Points, in no order, along strands that fork, close into loops and pass close to each other.
Points whose rows are less than 83.4 apart are linked; no others are. Some points are linked to none.
<618>: [ 11  -7  23  14   3  28   4   2  15 -22 -12  17 -10   0 -16 -20  37 -61
  21 -24  33   7 -23 -30]
<418>: [-57 -12 -26   8   2  24   4  14 -25  10  44  -4  49  -4  18  21 -11  -1
   5  -6  -5 -36  46  19]
<682>: [ 19  44 -36   9   2  -3 -18  47  18   0  11 -14   7  -7 -13  15 -22  84
 -38  21  -5  31  11   7]
<42>: [ 15  17   6  -3   8  25 -30  20 -31   4 -18 -12 -11  -7 -17 -24  -5   1
   6   2  -7  -6  11  25]
<107>: [  0 -32 -15   5  -5 -32  25 -28  -5   1 -24  25  17   3  30 -13  -5 -35
   9  10 -15  -1   9 -34]
<426>: [-11 -36  41  40  26  10  32   6  40  -6 -10  12  20  -3  14   9  23 -66
  10 -18  27   8 -18 -65]
<860>: [-39  -5  -6 -29   4  34  -8  18 -14   8  42   6  -9   0 -17  18 -11  20
  27  25 -16  -9  28  24]
<125>: [ 64  45 -17 -13  43 -18 -10 -20  14   2  -3  26 -26   4 -15  -4  -5  76
 -16  23  -1   5 -22  20]
<137>: [ 20 -14  -9  45  -6   7 -24  19 -14 -27 -13 -12  12 -18  21 -36  20 -23
 -16   8   1 -19  12 -46]
<594>: [-31 -40   5  36 -10 -14  16   2   9   6  -6 -10  56   4  44   5 -10 -41
 -12 -20 -22 -30  13  10]
<324>: [-18  35  24   4 -19   3   0  16  12  -1 -41 -10   0  -3 -19 -15  25 -13
 -14 -26  27   2 -33  19]
<1009>: [-73 -24 -36 -31  11  20 -21  13  -5   4  60  -5   9 -14  16  19 -13  37
 -11  19   8 -20  27  -9]
<299>: [-46 -31  15  14  -1   3  17  -9 -41  29   4 -19  21 -13  23  -3 -18 -13
  13  -5  -9 -24  20  29]
<49>: [ -1  17  -2  28  -4  21 -35  47 -12  -2  -1 -20  12   5  -6 -12   5   1
 -15   5 -13   0  27   6]
<30>: [-23  29   1   9 -23  16  13   4 -21   0  -1  -1  14  11 -26   3   7 -19
  27 -25 -16   6  15  46]
<348>: [  6  37 -15  -8 -28 -12  21 -11  20   1  -5  28  27  25 -21  -6  18  -9
  -1  -8   1  14  -6  11]
<143>: [ -3  -3  -3 -31  -8 -35  17 -45   1  13  16  18   3  22   5  15 -32   6
  11 -11 -11  28  -1  35]
<45>: [-13  -7 -14  39  -4  18 -25  36 -24  -5  15 -25  30   0  15   5   7   3
 -22   6  -9 -15  44  -4]
<857>: [  7 -30  -5  12  -6 -19   9 -35 -31  10  -4  10  17 -10  26 -19  -1 -24
  22  15 -22 -22  23 -16]
<361>: [ 13  49 -20 -10  13 -10 -19  22  38  21  42   6  12   8 -15  29 -11  83
 -30  20  -5  19   1  18]
<830>: [ -5 -29  11 -14  17  27  -8 -16 -47  10  51   9  -3 -26   9 -15 -17  23
   7  37 -10 -24  22  -5]
<235>: [-33   9   4 -10  -7  23  12  -8 -36  -3  32  -2  -4   3 -11  13 -12  -7
  25  -7 -18   1  27  44]
<563>: [  8 -36  14  17   6  24  -6  -7   0 -25  -6  10   6 -12  17 -40  15 -73
   4 -17  27 -21 -17 -31]
<572>: [ -8  29 -16 -12  39  -4 -22  22 -18  14   0  10 -39  -3 -34   9 -26  78
 -12  20   2  16   8  15]
<788>: [-16  13 -36 -17 -10  -9 -11  11   8   6  43 -12  39  30   9  38   0  22
 -20  -8  -2  13  42  10]
<612>: [ 39  -1  11  21   9  12 -33   1   3   2 -38  -8 -11 -18 -21 -28  34 -23
  31   4   1  -7  -6 -22]
<219>: [ 30   6  25 -17 -33  13  18 -29  -5 -12  -8  -1 -23  15  -2  -7  -1 -39
   9 -23   3  10 -32  35]
<435>: [ -8 -10   8  61 -11   4 -12   1  14 -10 -18  13  37   0   7  -8  36 -47
  11 -12  -6 -15  23  -5]
<840>: [-47   6 -16 -32  11  44 -22  44  13  19  26   1   3   0 -22  37  -4  49
  15  17  -1   1  15  15]
<562>: [-15  -7 -17 -27 -11   3 -15   7  -2   4  45 -15  27  35  24  21 -21  -2
 -19  -6  -3   1  36  18]
<187>: [ 29  15 -40 -11   6 -24 -19  -9  -7 -12  34  17  -3  19 -12  -4 -20  34
 -15  26 -13  26  26  -7]
<599>: [-24 -11 -33  14   7  12 -34  55 -15  -4  28 -37   4 -16  19  16 -11  61
 -26  27  -6  14  36 -15]
<570>: [ -5 -56  22  10  -2  19  45 -25   5 -20 -22  16  -1 -26  25  -7 -23 -66
  47 -31  -6  11 -63 -16]
<112>: [ -7 -31  31  32  10  -8  19  25  23 -12 -21 -12   5  -8  18  16  32 -41
 -20 -20  32  -1 -10 -85]
<376>: [ -9 -49  22   1   4  -3  43 -19  18   3 -36  17  -2 -10  15  -1  -1 -50
  42 -20   8  22 -57 -38]
<972>: [ 68  -9  -4 -15  18 -39 -20 -14  23  12 -25 -12 -19   7   8   0  14  38
 -21  19  13   0 -20 -17]
<512>: [ 15  -2  28  -8  -5 -29  33 -19  43  16 -32  21   2   9   1  12  25  -6
   2   0  35  15 -43 -40]
<6>: [ -2  26   1   7 -26  -6  36  -1  35 -13  -1  32  29  21 -18  -8  40 -29
 -11 -13  21   6 -15 -25]
<377>: [-22  35 -22  12 -32  -5  20   2   9  -3 -13   9  40  19 -23   9  19 -24
  15 -24  -3  15  11  27]
<550>: [-10 -37  34  19 -19  12   2 -21  -6   7  -7   1  12  -3  33  -3 -12 -50
  19 -25 -13  -9 -17  35]
<655>: [ 40  39 -26  17 -21  -6 -14  37  23 -13  -3 -10  16  -2 -13  -5   2  39
 -42  21  -8  25   6 -10]
<804>: [-14  40   6 -11 -24 -13   4  19  18   6 -21 -25   8  11 -11  -5   7  -3
 -29 -31  19  -8 -28  27]
<834>: [-10   9  51  -3 -11 -16  34  14  53   6 -17  -3   7   3   2  16  28 -15
 -27 -21  42   3 -50 -35]
<9>: [  2 -10  -7 -29  39  -6 -25 -16  -8   4  50  22 -44   8 -19  10 -26  56
  11  28 -11  11  21   0]
<1029>: [ 38 -14 -16  -8  12  -5 -33  -1 -40  -3  11 -16 -21 -12  10 -28  -9  26
  -4  36 -15 -11  16 -19]
<626>: [  0  -6  16  -1 -44  17  39 -35  -5 -26 -22  15 -26  -2  -6  -2   0 -47
  29 -44   5   7 -48  20]
<127>: [ 25   7 -20  -7  24 -14 -23  -8 -12   5  38  19 -25  17 -14   9  -8  49
   7  34 -23  21  34  -6]
<250>: [ 16 -12  13  -4 -16 -10 -19   5   5   6 -17 -26   7  16  25  -5  -6 -20
 -26  -1  -3 -10   2  -6]
<85>: [-28  31   3 -22  -8  22 -12  34   7  24  12 -38  18  13  -9  34   4  11
  -3 -28   6   8  12  58]
<603>: [ 56  47 -10 -24  24 -21  11 -24  14  12 -24  26 -27   2 -34 -14   1  44
  -7  16  -1  -2 -38  29]
<884>: [-16  16  14  27 -13   0  -3  51  41 -33 -23 -18   4  -8  -1   0  36 -28
 -54 -25  23  -6   0 -36]
<186>: [ 30  12  15 -28 -13  -1  11 -34 -13 -10 -17   9 -34   7 -21 -14  -2 -13
  22  -7  -4   4 -21  30]
<346>: [ 48  35 -12 -21  10 -30  27 -34  24   2 -28  33 -21   1 -28 -12  22  32
  10  10  11  -9 -45   0]
<282>: [-14 -30  28   5   5  16  62  -6  14   3 -13  20  -2  -6 -11   6   8 -37
  29 -39  33  35 -51 -47]
<747>: [ 32  -9 -19  16   0  -2 -28  12 -36  -8 -12 -23  -7 -18  14 -37  -6   0
 -16  26  -7 -10  12 -29]
<920>: [ 43   2  11  -4 -11 -22 -28   9  17   1 -18 -23  -9   9   6  -4  12  10
 -38  14   1  -3  -9 -14]
<901>: [ 21  54  -5  -8  -8 -23   7  -6  33  25  20  12  24  22 -20   6  10  53
 -13  25 -12  12  -3  27]
<479>: [  4 -39   5  23  10 -11   2   2  15   6 -40 -18  -2 -22  21  -5  31 -30
   9   7  18 -17 -11 -78]
<956>: [-25  15   5  32 -16  19  16 -13 -33 -21 -16  10   8  -9 -12 -20  13 -46
  31 -24 -16 -17   8  30]
<977>: [ 16 -26 -17 -18  26   1 -28 -17 -49   7  31  -4 -25 -19  18 -15 -19  31
   8  43 -17 -12  24 -12]
<404>: [  3  20  24  -4 -10  -8  14  35  41 -21 -15 -11   0   0  -1   3  25  -6
 -54 -10  32   0 -30 -59]
<789>: [ 13 -35  33  12 -11  13  -5 -19 -10  -6 -15   1   4 -11  29 -26  -2 -60
   7 -21   0 -17 -24   6]
<237>: [ -6  44 -34 -18 -15 -23  -6  21  26   7  13 -21  34  17   5  22  -4  27
 -44 -12  10  13  20  12]
<990>: [  2   9   7 -34  29 -29  11 -51 -28   8   4  13 -59   3 -28  17 -32  39
  26   1 -10  11   3  40]
<239>: [ 41 -25   1  -1   5  -4  -6 -31  -9  10 -36 -13 -21 -24   7 -28  12 -27
  46   4  -3 -25  -9 -18]
<111>: [-34   1 -36  26  -3  12 -10   5 -31  -1  24  -3  38   1  19 -17  -6  -7
 -18   2  -7 -27  44   4]
<145>: [  0  31  10 -22  10 -12  24 -32 -27  -3  -3   1 -45  -2 -46  26 -10  38
  38   0 -26  12  -2  49]
<387>: [-10  46 -19  -7 -24 -13 -10  38  28   0 -17 -49  28   3   4  16   8   9
 -51 -32  13  -6   7  14]
<84>: [-29 -14   1 -33  24 -25  12 -48 -33   4  29  12 -42  -1  -4  18 -45  23
  30  14 -13   1  15  28]
<476>: [ 37  18  11  -8 -13 -14  -7  25  33 -18 -27 -21 -11  -4   1  -4  18  20
 -54   3  27   0 -26 -36]
<771>: [ 42  26 -42  -3 -11 -16 -17   9   4 -23  12   7   8  15  -6 -18  -5  30
 -40  27   0  23   8 -21]
<582>: [-20   1 -31  25  -4  -6 -24  45  -2  -4  22 -46  18  -6  26  30   5  41
 -37  16 -14  10  51  -4]
<735>: [-31   7  -4 -15   0  31 -31  51  11  26  29 -33  10  10   5  38   2  30
 -13   8  -5   1  20  25]
<222>: [ 31  22  25  13  -1  28 -22  14  16 -17 -33   6 -17 -11 -31 -21  32 -36
  19  -6  13   4 -23 -12]
<836>: [-18   6   4  57   2   7 -21  33  27 -28 -15  -2  25   3   3 -10  36 -46
 -23 -23   9 -20  19 -12]
<544>: [-54 -24 -34  -8  15  17 -33  27  -6   1  44 -12  -3 -22  15  14  -8  66
 -18  37  -4  -3  37 -17]
<903>: [ 14 -19   1  -4 -14 -34  16 -14  24   6 -24  16  13  12   4   5  20 -13
  -1  14   4   2  -8 -45]
<281>: [ 14 -12   2 -24 -13   4  -6  -7  -9   5  34  -6  12  33  18   2 -16 -19
 -14   3  -7   5  17  14]
<743>: [  1 -25   6   1 -30  10  48 -44 -15 -26 -19  20 -12 -11  15  -7 -31 -56
  38 -29 -13   2 -31   7]
<1024>: [-28 -33  29  30 -24   7  26  -9  26   8 -29   2  15   5  21  13   1 -55
  12 -44  -5   5 -36  29]
<365>: [ 37  39 -28  -7  46 -12 -15   2 -11   2  -1  21 -36  -2 -26  -4 -27  85
 -22  18  -8  24  -7  21]
<701>: [ 32  22  17 -16  -4 -14  40 -29  29  13 -28  31 -13   1 -23  -5  29   7
  20   1  24   4 -51 -18]
<317>: [-23 -29  23 -18  13  55 -11   3 -34   5  36  15 -12 -19 -14   5  -7  15
  34  41 -25 -25  18  17]
<266>: [-37   1 -33 -16  18  16 -27  21 -53   6  18 -14 -25 -11  -5 -10 -32  34
 -13  21   3  -3  28  13]
<433>: [ 33  24   3 -25   4  -1  -9  -9 -28  -4  -2  -1 -38  10 -19 -15 -17   7
   4   6  -4   6  -2  28]
<371>: [ -6 -27  18  48  -6   0   0   3   3   0   0   2  46  11  28  -1  15 -49
  10  -8 -24 -31  26  -2]
<176>: [-36 -18   4 -47  34   1  -8 -31 -16  -5  47  29 -57  -7 -20  15 -32  47
  32  28 -11   4  21   8]
<621>: [-19  12 -25 -19  26  26 -33  40 -26   3  23   1 -34  -9 -23   4 -41  62
 -11  26   6  11  23   6]
<98>: [-15 -24  16  -9  -6 -23  21 -35 -31  22 -33  -5 -22 -15   6  -2 -22 -12
  38 -12 -15  -1 -12  22]
<623>: [ 20 -32  13   3   6  -2  24 -49 -24   5 -17   3   5 -25  24 -24 -11 -42
  56   5 -25 -31   5 -13]
<188>: [-39 -44  42  42  25  14  22  18  37 -12 -10   9   6  -7  14  11  11 -72
  -3 -43  36   5 -31 -30]
<568>: [-41 -33  28  37  -1  18  20  -2  44 -10 -25   0  16   0  20   8   2 -68
   0 -49  23   1 -29   3]
<526>: [ 24  53  -5 -15 -25  -1   5  -5  14   3  17  12  19  26 -26  -2  16  18
   1   9  -8  15  -4  29]
<970>: [-38 -24   9 -20   5 -18  34 -51 -46   9   8   2 -20 -17  19   6 -49  -1
  32  -8 -21   6   3  38]
<319>: [ 58 -17  -7 -23  17 -30 -10 -35   0  13 -33  -4 -29   5   6 -12   5   3
  13  18   1  -8 -15 -16]

A piece is two or more points that can be reached from each other along the links. Count, over all rows, the pieces, the separate loops (a circle has one, a figure eight two, a Y none), the forks (points with three links) and the tips (points with one).
pieces -> 3
loops -> 1
forks -> 9
tips -> 13

Name the points in between on the shortest way along the links from the first point to the second, in order.
<603> / <789> -> <346>, <701>, <512>, <903>, <107>, <857>, <623>, <239>, <612>, <222>, <618>, <563>
<361> / <176> -> <682>, <655>, <771>, <187>, <127>, <9>
<840> / <901> -> <860>, <235>, <30>, <377>, <348>, <526>
<599> / <219> -> <582>, <45>, <49>, <42>, <433>, <186>
